Points on a hilly landscape, in no order, each with its height.
A ball rolls from a point to whichever of its 3 nearest points has the largest drop for the distance, and stops where none of them is lower. Distance is the straight distance between rows; heights are no part of it.
nibet: [100  70 172 133 159 148 115 141 140 148 135 132 180  95  95 127 100 125
 130 130]  h=198
lesu: [ 98  99  86 105 160 128 128 147 162 122 145  96 150 146 102 100 164 158
 156  78]  h=379
raf: [113 109 180 160 145 158  59  80 128 174 136 147 167  23  57 118  55 106
 171 163]  h=69
kedu: [169 168 124 147  76 115 150 126 107 122 121 131  85 150 174 130 133 120
 137 148]  h=103
Mika: [181 178 135 142  70  97 157 128  96 128 123 148  66 134 186 165 119 119
 129 161]  h=158
topub: [109 156  73 140 117 105 172  64 170 110 130 118  48 145 143  77 202 142
  64 133]  h=382
Lif: [118 170  85 149 106  90 154  70 145 110 119 132  64 143 144  91 193 156
  75 134]  h=247
Lan: [214 156 158 136  72 111 169 119  73 151 114 139  68 127 197 195  76 112
 133 156]  h=516
dom: [128 125 127 120 142 132 123 162 134 124 116 114 151 144 127 111 128 137
 131 107]  h=219
fam: [120 107 102 114 156 132 127 152 154 118 138 102 157 168 122 127 167 153
 139 102]  h=286
leg: [165 134 146 136 124 145 105 160 112 111 122 120 133 161 155 155 131 117
 127 133]  h=787
Vabef: [161 190 111 141  92  88 151 101 130 112 119 149  66 132 181 124 130 133
  99 149]  h=555
tok: [165 174 115 133  82 109 146 134  91 119 121 119  80 137 186 157 132 122
 129 146]  h=249
kov: [ 89  77  90  84 148 133 134 146 169 128 143 103 161 135  83  99 146 151
 152  77]  h=411
Pibuv: [ 95 122  61 110 134 135 143 108 191 108 149  92 116 141 123  82 187 174
 138  80]  h=178
foz: [167 132 195 144 129 158 123 143  73 138 125 149 142 140 134 168  87  93
 140 157]  h=336
Pirom: [137 173  93 136  88  95 161 108 144  96 124 123  83 146 166 115 171 154
 112 130]  h=396
zare: [142 111 201 146 152 149  94 143  75 152 129 148 156 146 121 152  87  80
 135 149]  h=288
rop: [ 90  84 167 133 159 159 103 129 127 141 125 134 184  98  89 123  93 121
 139 124]  h=242
Rokov: [169 140 169 131 124 146 116 148  84 146 109 137 134 150 149 179  99  91
 131 137]  h=304
magas: [110  98 188 153 168 143  74 107 116 147 129 158 170  71  60 134  72  98
 141 149]  h=439
Zosop: [112  81 140 123 154 148 117 153 131 115 128 130 182 111 103 135 107 124
 128 123]  h=181
Pibaz: [ 98  64 120  99 153 142 149 142 158 132 123 121 175 116  81 102 121 143
 126  92]  h=176
Ribak: [ 86  80  75  81 155 126 152 142 174 147 144 118 154 127  75  80 161 170
 140  82]  h=521
lag: [141 123 170 141 117 136 103 153  90 132 118 135 154 157 150 166  94  95
 139 146]  h=280
gerep: [200 179 139 129  76 111 160 130  95 133 120 133  48 123 193 154  93 109
 117 155]  h=230
lefi: [115 103 177 119 156 151 125 147 131 134 131 130 166 135 102 144 107 130
 127 129]  h=96
vofub: [104  67  74  84 150 136 150 151 164 140 138 119 176 114  59 100 145 169
 128  66]  h=496
Revo: [108 135 110 122 127 132 123 164 146 115 132 102 147 143 140 131 143 155
 141 111]  h=52
Burub: [137 166  92 136 100 126 132 129 132 100 125 114  92 153 171 128 154 143
 117 133]  h=597
vugod: [209 152 126 145  79 120 169 144  76 124 118 131  84 144 187 174 102  99
 134 148]  h=301
Kis: [110 112 147 120 146 150 120 150 135 139 119 109 160 131 117 141 135 119
 137 129]  h=218
Mavu: [119 121 207 151 165 146  70 116 107 158 131 149 161  91  78 149  49 102
 148 151]  h=501
riku: [110  83 154 119 151 145 111 145 132 127 128 130 181 110  87 124 123 128
 133 123]  h=168
duzes: [ 95 139  63 128 138 126 143 113 176 100 155  99 107 153 130  80 183 155
 135  99]  h=184
tem: [110 105 169 133 150 138  92 146 113 131 134 132 178 124 106 146  81 104
 145 143]  h=285
nasik: [112  98 192 143 170 146  77 117 118 143 130 149 159  92  78 130  72 105
 152 157]  h=444
kogo: [ 80  62  86  93 160 122 131 154 154 130 149 123 175 109  69 110 119 156
 143  76]  h=290
gova: [ 95  70 147 116 157 140 110 112 139 158 123 152 178  70  59 102  97 110
 142 121]  h=281
sorun: [119 108 167 118 147 151 108 150 106 128 134 141 168 138 119 151 100 101
 132 132]  h=201
duro: [127 167  78 147 110 103 142 100 151  98 129 114  75 136 170 110 176 141
 101 128]  h=334
Las: [131 162 117 127 109 127 134 151 140 107 125 106 122 139 164 143 151 144
 135 121]  h=630
Vif: [ 91  94 100 104 162 124 133 153 157 115 143 111 155 132 109 128 138 159
 156  93]  h=437
Vana: [175 185 112 137  80  86 154 101 117 127 123 137  46 115 184 173 135 153
 110 164]  h=606
pada: [141 167  91 136 104 114 131 128 146  99 125 117 109 137 172 115 159 154
 123 122]  h=461
pulof: [126 142  94 133 123 141 123 137 142  94 126  97 121 153 138 117 162 140
 125  99]  h=238
tulu: [165 157 129 127  95 131 140 146 107 116 110 126 111 148 180 151 116 114
 135 147]  h=341
fel: [139 120 179 132 147 158  97 163  96 137 129 147 158 137 131 150 106  97
 126 144]  h=253
seket: [115 126 101 108 137 135 120 134 153 112 132  95 135 135 133 118 153 142
 139  95]  h=135
bime: [109 170  96 134  74  68 166  51 159 113 112 155  47 129 157 109 173 141
  46 149]  h=113
fum: [102 100  63  89 147 126 139 141 173 117 147 118 127 150 100  84 165 182
 141  75]  h=549
Sata: [125 136 123 124 134 132 117 157 124 127 132 123 156 167 138 133 143 136
 135 110]  h=325
sol: [107  86 137 101 156 157 110 144 133 128 122 128 171 123 102 133 126 133
 143 120]  h=183
zar: [126 117 171 131 146 158  95 135  93 146 131 147 150 123 112 141  95 104
 131 142]  h=271
pud: [108 135  71 123 127 122 140 108 175  99 140 112 109 148 149  86 210 175
 122 115]  h=67
zov: [104 148  51 128 130 115 140  66 152 105 147  93  71 161 143  76 208 169
 104 115]  h=287
Gema: [197 156 140 128 112 133 130 155  71 148 116 142 106 155 173 179  99  87
 121 159]  h=505
ris: [149 119 207 133 153 156  80 132  81 171 134 161 159 111 101 160  83  86
 149 170]  h=339
Loso: [145 145 113 127 129 126 130 148 132 113 127 104 106 154 160 126 163 137
 138 131]  h=149
sevat: [119 172  76 139 109 106 146 120 135 103 123 112  99 144 162 116 163 137
 114 121]  h=407
Kupun: [124 164  98 152  75  84 173  79 137 120 111 155  36 114 147 132 160 143
  64 166]  h=189
Fem: [ 91  49  97  83 159 137 149 123 151 148 120 137 175 100  44  77 124 143
 153  74]  h=447
Kom: [187 146 176 148 114 148 129 143  65 145 132 149 126 151 158 176  91  83
 132 146]  h=381
zesup: [102 129  94 121 147 132 137 141 167 110 146 104 143 146 136 111 174 155
 148 100]  h=213
somon: [ 81  99  63  87 147 120 138 130 173 127 154 100 138 136  82  87 164 178
 157  69]  h=480
magom: [ 99  77 163 129 169 139 110 122 153 150 132 150 191  81  79 117  85 114
 146 130]  h=244
mepa: [174 136 183 146 119 151 105 131  58 145 124 153 158 151 142 180  76  71
 139 145]  h=408
benu: [126 145  92 121 126 124 133 135 146 107 136  98 121 146 161  86 178 143
 128 106]  h=333
difil: [104 170  77 133 111 117 147  88 181  99 146 102  64 153 159  70 201 168
 109 119]  h=197
pudo: [ 87  48 148 120 163 138 127 128 149 159 121 136 186  86  62 112 109 124
 149 111]  h=303
goru: [107 137 182 157 175 159  66  93 105 159 125 153 151  44  63 145  45  89
 152 158]  h=550
pek: [131 186  98 148  80  84 162  74 146 125 132 133  54 138 155 116 159 138
  65 143]  h=156
lim: [138 134 132 134 126 128 127 165 116 116 110 111 141 142 145 136 135 112
 140 126]  h=641
Ziti: [ 93  61 120 100 167 130 128 125 140 143 132 141 180  87  61  92 124 146
 133  99]  h=254
zeg: [ 93 162  89 128  92  68 186  42 157 124 102 135  21 138 136  91 184 137
  36 152]  h=248
tiku: [108  88 174 149 158 150  82 102 143 153 125 152 165  38  62 106  55 105
 159 143]  h=409
rad: [117 105 126 109 146 141 133 150 152 125 142 120 174 153 115 122 135 147
 118  98]  h=316
vafi: [215 137 151 146  92 135 155 142  56 150 137 141 111 139 175 204  69  91
 144 163]  h=811
safa: [119 103 195 146 144 161  68 110 118 176 118 156 167  50  66 142  75 100
 161 167]  h=300
Gamo: [ 94  95 185 136 161 141  90 125 101 149 130 139 181  99  88 142  87 106
 140 144]  h=346
Pas: [ 93  81 141 109 166 134 132 141 131 134 127 133 182 104  82 116 110 126
 124 107]  h=150
Zus: [124 182 115 132  75  71 174  92 119 122 107 134  27 126 156 102 156 132
  79 137]  h=279
Fuva: [163 184 100 148  89  99 144 115 133 115 127 122  70 131 184 147 147 142
 111 142]  h=613
teso: [123 114 178 138 170 151  84 133  85 148 125 157 177 116  98 152  78  80
 135 155]  h=335
vuzet: [187 162 153 140  92 125 143 158  77 124 108 127 132 166 164 178 102  97
 127 156]  h=559
siko: [131 134 159 128 135 142 111 167 125 135 122 130 142 158 144 152 139 126
 141 142]  h=795
Lupa: [144 186 100 137  76  97 157 112 133 107 116 134  58 141 179 108 158 128
 100 142]  h=481
Mut: [151 160 118 131 104 122 134 142 112 103 130 119 114 137 154 134 131 114
 130 129]  h=705
tete: [192 159 135 133  79 107 146 146  98 130 126 143  77 137 194 175 118 104
 125 160]  h=203
Romak: [116 163  94 130 128 104 141 121 160 109 131 102 117 143 154  93 172 170
 112 114]  h=220

Where does a ball stop that starts at each point below?
Kom => sorun
mepa => sorun
Gema => sorun
pudo => Pas
foz => sorun
gova => Pas
nasik => Pas
